A landscape with many valleys, sampled at points; each row gives a point and its height.
From any point a ball rolls to the lowest of the 3 points nearest to it. It stops when none of these is lower. Distance is the straight distance between rows; heights are no part of it.
q_632: [ 11  -3  10 -12  -6   4  -3   1  -8   9   6   0  15  11]  height 4.53
q_573: [  2   1  -3  12   0   0 -15  -8  -7   8   9   6 -13   5]  height 1.83
q_377: [  6 -23  13   4   6   2  -5  -7   2   7  -9   0  12  29]  height 7.57
q_646: [ 10 -16  16  -9  -6  23  -1  14  21  -4 -14  -1  25   1]  height 6.50
q_235: [ -3  -3   5  13   4  -1 -10  -7  -1  13   6   3  -6  24]  height 5.96
q_853: [  8 -15   1 -14   5 -10  -5  -3  -1   3 -12 -15   6  35]  height 5.32
q_148: [ -5 -13   1  22  -3  14 -12  -1   8   0   6  19  12 -11]  height 5.04
q_23: [ -9  12   2 -13   6 -11  15   2  -4   8   4  -8 -10  20]  height 2.42
q_512: [-30  17  -2 -18  16  -7  35   1  -2 -16  -5   2 -14   5]  height 5.25
q_99: [ -1 -12  -4  21  -3   2 -16  -7   2  11   8  15  -9   7]  height 5.58
q_604: [  0  -5  14   8  -1  20   2  15  17  -3   1   8  22 -10]  height 6.23
q_203: [  0  -7 -16  24  -1  10 -15   8  24 -11   0   6   3 -36]  height 5.65
q_125: [  8   0  -2 -23   0 -11   9   2  -4   7  -4 -14   6  22]  height 2.02
q_213: [ 8 -6 11  4 -3 11 -4  2 -1  5 11  9 13  8]  height 5.42
q_864: [ -6  15  -4 -22   5 -17  25   5 -11   6  -8 -14  -5  15]  height 5.39
q_123: [  0   7  -3 -30   0 -17  19   6 -13   9 -13 -15   2   5]  height 6.21
q_895: [ 6 -5 10  1 -2 15 -7  4  2  3 14  8 16 -2]  height 5.56
q_769: [ -3  16   4 -14  -2 -14  19  -4 -15   2  -1  -9  -4   6]  height 6.13
q_852: [ -7  23  -2  -4  -1 -10   7  -5 -17  -3   4  -6 -19   1]  height 7.54
q_72: [  1 -24   5  27  -1  10  -4 -12   9   4   1  19   8   4]  height 1.63
q_970: [  5   2  -1   7  -4  14 -16   1  -5  -6  21   6   7 -20]  height 3.61
q_467: [ -2  17   4 -20  -7 -12  22  -3 -27  -3  -6 -11   0  -9]  height 8.88
q_996: [ 16   7  -9   5  -1  -3 -16  -3  -9   0   1  -5 -25 -20]  height 2.61
q_191: [  2  16  -3   2  -4  -7  -7  -7 -11   2  11   1 -22   0]  height 7.26
q_275: [  7   1 -10  11   0  -4 -18  -6  -5   9   6   3 -28  -5]  height 4.30
q_808: [ 12 -24  17   3   3  16  -1   3  10  -1  -8   6  21  13]  height 6.27
q_359: [-12  20   3 -18  -6 -17  28   2 -24   2 -17 -14  -4  -9]  height 6.65
q_261: [-22  -4  -5  39 -12  -6   3   1  34 -16 -19   6   6 -25]  height 8.51
q_32: [-15  18  -2  -7  12  -5   9  -1   1  -5   4  -2 -21  17]  height 5.40
q_712: [-21  24  -4  -9   6  -9  19  -4  -1 -16   1  -4 -29   1]  height 6.48
q_16: [ 14  14  -6   5  -4   1 -19  -6 -18  -4   9  -5 -14 -27]  height 1.48
q_198: [  1  -5  -9 -15  13 -20  -2  -1  11  -5 -28 -18   3  38]  height 8.75
q_513: [ -5  20  -6   1   4  -4  -1  -5  -2  -1   5  -1 -30   8]  height 6.56
q_628: [ -6 -23  -6  31  -6   8  -4  -9  17  -5   0  25   5 -17]  height 6.04
q_851: [ 18 -23   3 -22  -5   3  -7  -1   9  -6 -13  -4  22  15]  height 3.36
q_481: [-12  -1   1  24  -5  18  -8  11  22  -5  -1  10  13 -28]  height 6.72
q_64: [  7   9   6 -15  -7  -1   3  -1 -21   2  13  -6   9  -6]  height 6.30
q_268: [-19  12  -5 -23   8 -12  35   5 -11  -6 -21  -7  -6  -3]  height 2.58
q_104: [ 12 -13 -14  15   3   7 -23   1   7  -6   6   8  -6 -35]  height 3.69
q_491: [ 15 -11  -3 -27  -5  -5   1   1  -3   4  -6 -11  17  14]  height 3.05
q_4: [ -6   6   3   2   8  -4  -4  -2  -3   7   6  -2 -12  26]  height 7.52
q_541: [  3 -10  -7  20  -5   9 -18  -2   1   1  11  15  -3 -18]  height 3.52
q_102: [ -7   9  -2 -15  18 -18  17   4   9  -1 -11 -11   1  27]  height 8.01
q_77: [  6  -5  -4  13   0  11 -20   0   2   0  11   9   0 -24]  height 1.51
q_820: [  2   2   5 -10   6 -10   6   2  -4  10   1 -10   0  25]  height 4.84
q_164: [-14 -16  12  27  -7  14  11   2  24  -6 -12  17  17 -11]  height 7.81
q_931: [ -6  -6  -9  21  -2  17 -11   8  20  -8   6   9   9 -34]  height 6.42
q_950: [  8  14   2  -8  -6  -3   3  -3 -14   7  10  -7  -5   8]  height 2.77
q_564: [ 13  -4   2 -23  -7  -4   5   1 -14   6   7  -8  14   9]  height 3.68
q_615: [  9  -3 -10  10   2  14 -21   3   3  -9   7  -2   0 -45]  height 4.93

Call two points neighbours if one is among the 3 nearest of the other. Go from one point of each pair to the other, from neighbour to neighbour, staying as low as possible. Name the highest point that can't be avoided.
q_950, q_573 => q_769
q_125, q_23 => q_820
q_72, q_77 => q_148
q_77, q_125 => q_895
q_573, q_16 => q_275
q_268, q_125 => q_864

Where does a ball stop that starts at each point below?
q_481 => q_72
q_632 => q_125
q_467 => q_23
q_646 => q_125
q_377 => q_125
q_852 => q_23
q_712 => q_268
q_203 => q_77
q_164 => q_72
q_513 => q_23
